Each row is a point on a landscape with many valleys, with its height.
A ball rolls from a point to the lowest of its 2 nearest points, and stops where none of them is lower. Distance is the straight distance between rows; heights are no part of it.
Z_415: [114 111 89 92 120 144 70 113 82 85 83 55 128 113 74 109 79 126 111 66 78 129 53 102 108 86]  (h 4.76)
Z_220: [89 77 87 86 104 93 108 107 126 87 138 87 82 82 69 104 104 42 120 138 85 73 121 114 64 102]  (h 2.65)
Z_88: [48 127 86 80 132 90 73 108 165 95 103 85 148 134 116 101 112 75 116 127 98 131 105 130 89 109]  (h 1.24)
Z_298: [104 82 122 123 83 79 122 120 134 84 129 147 74 99 152 86 86 80 83 106 145 95 130 103 80 86]  (h 2.86)
Z_251: [65 102 130 78 69 108 95 85 79 115 87 130 75 108 64 91 79 39 88 76 73 85 128 119 63 96]  (h 4.66)
Z_354: [108 101 125 110 127 94 133 89 100 89 120 125 47 77 105 114 72 118 111 118 126 81 95 96 116 121]  (h 2.01)
Z_945: [112 84 88 124 123 110 104 132 100 69 114 112 64 90 91 110 78 105 99 91 112 83 84 86 103 101]  (h 1.11)
Z_682: [107 92 119 104 71 91 121 104 111 83 98 125 97 112 167 104 116 73 96 129 117 85 126 139 94 85]  (h 3.73)
Z_532: [111 80 106 69 73 114 112 113 115 139 130 84 94 91 93 53 91 87 110 85 97 75 57 39 112 105]  (h 5.17)
Z_422: [110 95 101 75 129 104 69 126 140 66 115 125 119 113 94 81 144 77 63 76 99 103 76 107 95 75]  (h 3.16)
Z_980: [85 110 128 95 92 106 116 74 83 105 76 64 148 126 94 140 106 66 135 121 82 92 136 152 87 97]  (h 6.79)
Z_649: [105 89 115 68 85 96 91 57 124 122 92 73 93 79 110 56 86 121 108 135 88 100 97 85 95 128]  (h 6.21)
Z_27: [107 101 111 141 84 77 118 100 62 106 64 137 80 80 99 84 121 90 73 41 61 91 128 112 91 80]  (h 3.15)
Z_218: [113 106 122 139 95 98 129 116 65 93 70 124 96 74 133 73 128 132 74 52 49 97 100 97 124 91]  (h 3.94)
Z_756: [96 130 64 121 148 116 106 116 85 121 81 41 83 138 82 120 135 98 102 107 141 121 117 102 143 95]  (h 3.98)
Z_779: [90 90 124 110 72 99 115 83 71 96 105 106 126 115 60 153 108 50 124 108 94 90 128 141 96 103]  (h 7.37)
Z_94: [100 122 99 73 155 115 92 95 122 86 90 79 132 128 106 81 113 110 93 130 134 124 82 90 114 144]  (h 7.27)
Z_185: [74 101 79 122 97 116 108 108 61 107 72 86 82 114 33 100 65 40 123 129 97 97 114 115 77 104]  (h 4.46)
Z_509: [123 62 91 115 75 82 141 134 86 92 124 146 98 84 93 99 140 106 99 84 95 55 80 50 117 104]  (h 4.30)
Z_124: [105 103 104 112 123 56 73 92 62 103 77 103 99 133 119 137 121 104 98 74 104 67 128 121 112 69]  (h 4.70)
Z_264: [100 108 103 101 105 122 109 140 85 58 46 118 141 122 139 68 81 134 84 90 104 92 78 93 105 85]  (h 7.23)
Z_516: [69 111 71 109 85 100 100 103 94 107 51 90 99 106 80 82 90 65 106 159 96 123 129 143 57 110]  (h 5.54)
Z_862: [102 111 95 138 57 100 117 80 94 147 107 91 75 103 106 91 56 72 128 119 104 101 89 87 146 88]  (h 6.98)
Z_784: [77 105 91 111 108 94 71 113 87 86 51 122 90 108 94 55 99 60 89 115 81 138 138 129 83 111]  (h 6.28)
Z_451: [97 107 100 114 123 123 122 156 65 63 67 81 120 144 136 104 88 123 114 101 117 83 98 86 138 89]  (h 7.62)
Z_452: [101 97 90 98 75 106 113 111 86 109 94 104 60 45 82 76 94 149 103 59 72 107 93 64 96 89]  (h 1.29)
Z_401: [85 80 113 67 59 90 87 105 131 113 129 134 125 104 63 81 124 64 66 69 97 83 96 55 73 112]  (h 3.63)
Z_327: [136 92 98 93 126 118 114 146 93 74 113 91 112 84 132 58 101 140 101 123 112 108 47 76 135 86]  (h 5.55)
Z_653: [96 122 78 102 100 113 139 103 126 84 72 67 118 127 99 154 123 120 112 161 149 94 119 121 82 118]  (h 5.45)
Z_406: [108 101 93 109 130 86 76 84 107 86 97 93 75 77 123 128 111 125 88 109 116 114 127 127 85 109]  (h 3.77)
Z_400: [101 92 126 80 93 124 69 106 128 93 129 91 97 94 98 102 88 58 100 55 76 122 99 106 94 93]  (h 3.97)
Z_115: [85 114 93 103 114 148 67 109 96 99 92 83 99 94 61 121 60 83 106 54 75 114 69 103 104 101]  (h 4.41)
Z_347: [99 87 118 62 95 124 92 68 136 88 121 85 114 57 73 81 73 119 104 95 87 123 73 80 76 125]  (h 6.56)
Z_895: [110 127 110 113 106 113 127 103 59 100 69 118 94 86 121 114 113 136 110 66 71 81 81 97 152 95]  (h 4.58)
Z_770: [125 56 85 79 71 104 118 126 122 95 132 96 114 78 88 92 118 109 103 95 112 81 62 61 86 106]  (h 4.83)
Z_53: [89 79 67 117 61 41 84 87 62 102 83 140 100 105 49 103 97 103 104 115 108 74 103 85 85 110]  (h 6.85)
Z_33: [99 82 85 110 62 93 106 87 76 113 91 97 85 57 63 120 80 130 123 75 73 91 83 81 90 113]  (h 1.97)
Z_517: [114 121 125 75 139 165 101 97 100 65 111 65 168 129 150 118 127 163 82 109 92 133 105 127 103 88]  (h 8.14)
Z_810: [100 110 89 137 102 74 86 97 32 107 60 105 89 118 102 120 94 83 113 113 95 107 137 143 103 76]  (h 5.66)
Z_978: [82 89 74 89 65 82 80 99 128 94 92 84 141 91 145 84 96 122 106 129 75 139 135 131 59 109]  (h 0.86)
Z_968: [114 91 98 121 86 59 102 67 83 117 102 103 50 63 124 118 104 125 100 111 99 106 141 123 88 83]  (h 3.01)
Z_819: [107 129 91 88 124 113 83 107 93 118 102 87 54 92 78 106 114 110 91 62 92 62 50 98 133 67]  (h 5.39)
Z_70: [106 99 114 122 37 72 136 90 97 135 111 130 74 97 125 95 67 106 117 112 128 78 76 78 129 89]  (h 7.28)
Z_580: [94 112 103 87 101 127 128 89 101 89 71 58 115 122 96 129 102 103 125 132 104 82 105 112 104 104]  (h 6.10)
Z_942: [112 79 108 111 99 106 92 122 114 63 122 154 130 89 84 81 111 94 64 32 89 118 96 80 81 103]  (h 2.55)
Z_578: [130 92 98 123 100 107 94 74 92 112 116 72 118 81 150 98 88 149 114 111 77 136 86 79 136 124]  (h 8.55)
Z_562: [66 64 109 74 64 107 108 99 56 115 124 112 79 88 50 95 80 62 103 87 52 73 140 102 55 105]  (h 4.00)
Z_244: [113 126 95 120 101 116 102 88 108 134 101 112 61 107 152 79 99 111 73 141 128 129 100 117 109 112]  (h 5.36)
Z_712: [60 132 88 86 145 97 99 90 124 103 88 70 140 152 64 109 102 49 130 126 130 106 129 125 96 109]  (h 2.24)
Z_609: [103 91 87 78 68 106 92 112 141 83 124 98 136 80 149 56 99 136 89 140 101 144 109 92 59 104]  (h 1.55)
Z_536: [89 100 100 97 129 72 73 53 77 123 114 80 66 99 39 121 60 87 116 96 85 50 106 99 99 100]  (h 2.11)
Z_279: [75 124 96 86 177 96 99 76 95 88 82 71 151 131 96 97 124 154 92 125 113 127 137 97 106 132]  (h 7.61)
Z_131: [97 115 90 161 92 90 91 69 74 126 93 80 95 113 80 120 61 64 130 136 115 122 110 126 134 90]  (h 6.51)
Z_869: [91 112 100 88 88 75 123 91 116 88 90 111 104 125 136 125 138 103 95 164 137 84 121 139 81 93]  (h 4.59)
Z_786: [80 95 87 73 125 96 80 100 155 86 119 64 121 97 99 95 97 77 124 142 85 113 109 114 72 97]  (h 1.86)
Z_510: [95 72 83 90 113 73 48 90 95 111 131 84 57 78 55 94 72 94 97 65 68 92 113 94 78 97]  (h 1.26)
Z_767: [107 91 108 106 9 91 134 88 131 116 111 107 96 85 113 125 86 106 113 109 134 106 105 83 72 100]  (h 7.60)
Z_255: [88 93 82 111 98 112 102 106 110 106 109 92 69 87 41 87 94 39 106 121 102 101 94 89 80 115]  (h 3.45)
Z_658: [119 101 117 68 124 144 90 74 120 107 130 55 105 69 89 74 84 121 100 105 89 140 41 87 115 102]  (h 6.77)
Z_966: [84 107 136 101 98 94 104 57 87 98 108 114 55 96 60 121 73 89 111 122 121 72 100 118 101 91]  (h 2.95)
Z_991: [96 80 77 104 88 63 110 103 90 98 107 144 66 115 69 110 119 73 78 117 138 50 85 86 92 99]  (h 6.20)
Z_965: [116 135 111 103 125 105 118 107 90 107 108 119 80 67 95 102 121 139 91 41 69 57 61 92 154 77]  (h 5.04)
Z_873: [68 71 98 83 53 68 80 93 111 104 119 142 142 116 70 130 102 67 96 60 73 90 117 101 66 108]  (h 2.80)
Z_914: [85 131 65 82 151 122 101 110 101 110 77 41 116 160 47 114 115 77 119 93 141 111 133 88 119 106]  (h 3.22)
Z_629: [114 92 94 97 146 74 57 102 95 78 104 75 113 120 122 124 106 122 104 86 99 86 112 102 118 87]  (h 3.99)
Z_374: [92 116 101 91 136 130 77 82 105 94 107 30 168 132 139 102 102 153 114 132 85 132 130 115 99 129]  (h 7.91)
Z_529: [85 144 96 132 132 117 103 96 77 120 69 98 62 114 120 114 103 100 98 120 123 114 92 115 144 101]  (h 4.78)
Z_671: [135 96 129 90 110 128 85 79 119 87 126 90 126 98 156 112 90 158 80 99 93 126 81 106 107 94]  (h 8.34)
Z_307: [119 112 122 81 85 123 106 69 118 160 105 94 79 80 132 53 110 120 75 117 110 121 65 89 122 116]  (h 5.78)
Z_761: [132 87 120 93 137 89 106 93 78 82 121 78 116 116 126 135 127 114 125 86 89 67 105 78 144 100]  (h 3.31)
Z_192: [105 84 127 87 102 90 100 128 140 57 130 129 101 93 147 65 83 103 79 104 118 117 108 90 79 89]  (h 2.23)
Z_87: [107 110 103 142 38 73 120 81 66 125 78 132 66 74 102 121 93 115 90 78 90 120 137 114 93 85]  (h 2.05)
Z_228: [94 67 98 79 73 100 101 110 56 99 96 104 112 110 51 115 92 93 113 84 60 44 91 83 79 107]  (h 3.09)
Z_38: [136 93 95 124 100 85 136 105 83 106 83 132 112 97 126 109 158 106 93 110 123 76 81 86 119 118]  (h 3.32)
Z_878: [97 83 107 68 81 97 65 132 158 101 145 110 116 90 112 83 115 56 82 57 95 126 94 89 74 75]  (h 3.62)
Z_821: [123 105 101 77 166 111 77 82 126 117 122 76 108 91 95 79 98 100 97 122 124 121 53 82 117 130]  (h 7.00)
Z_146: [95 98 96 96 101 107 80 130 85 86 50 120 120 113 118 57 98 97 81 78 89 124 110 97 96 108]  (h 6.82)
Z_182: [132 108 95 99 106 96 88 92 116 136 103 120 64 92 128 98 123 104 63 51 127 71 50 98 116 63]  (h 5.73)
Z_333: [60 105 135 77 88 101 101 71 118 110 109 113 97 91 78 101 76 46 115 115 66 130 146 147 74 111]  (h 5.34)
Z_690: [90 105 87 88 103 79 121 106 103 77 70 129 99 123 88 108 133 98 87 134 138 54 120 109 79 89]  (h 5.44)
Z_305: [109 126 81 99 134 123 104 117 80 80 82 71 128 96 100 103 79 175 112 97 104 111 51 83 142 95]  (h 5.13)
Z_775: [93 83 81 121 103 110 87 121 129 77 133 141 102 108 68 128 90 80 80 66 121 114 78 75 85 120]  (h 1.93)
Z_531: [93 70 94 81 63 65 81 88 108 86 100 107 130 105 103 111 88 88 117 98 74 90 131 111 69 105]  (h 1.92)
Z_128: [145 82 98 115 124 107 102 121 99 101 114 110 107 93 121 112 147 87 98 98 103 111 76 83 143 120]  (h 2.29)
Z_625: [83 118 105 131 51 75 123 113 82 130 109 118 35 47 84 91 95 123 95 51 89 114 121 54 86 96]  (h 1.01)
Z_611: [126 116 103 125 90 97 111 133 114 127 110 132 79 89 162 50 90 129 60 61 121 103 60 80 127 59]  (h 6.03)

Two balls start at each pair of points below. Name the first point that both come to, or write never.
Z_517, Z_653 => never
Z_819, Z_991 => never
Z_264, Z_671 => Z_88
Z_980, Z_690 => Z_869

Write out the way that a ball takes from each point below.
Z_862 => Z_131 Z_810 Z_124 Z_629 Z_761 Z_128
Z_649 => Z_307 Z_244 Z_529 Z_756 Z_914 Z_712 Z_88
Z_182 => Z_819 Z_965 Z_895 Z_218 Z_27 Z_87
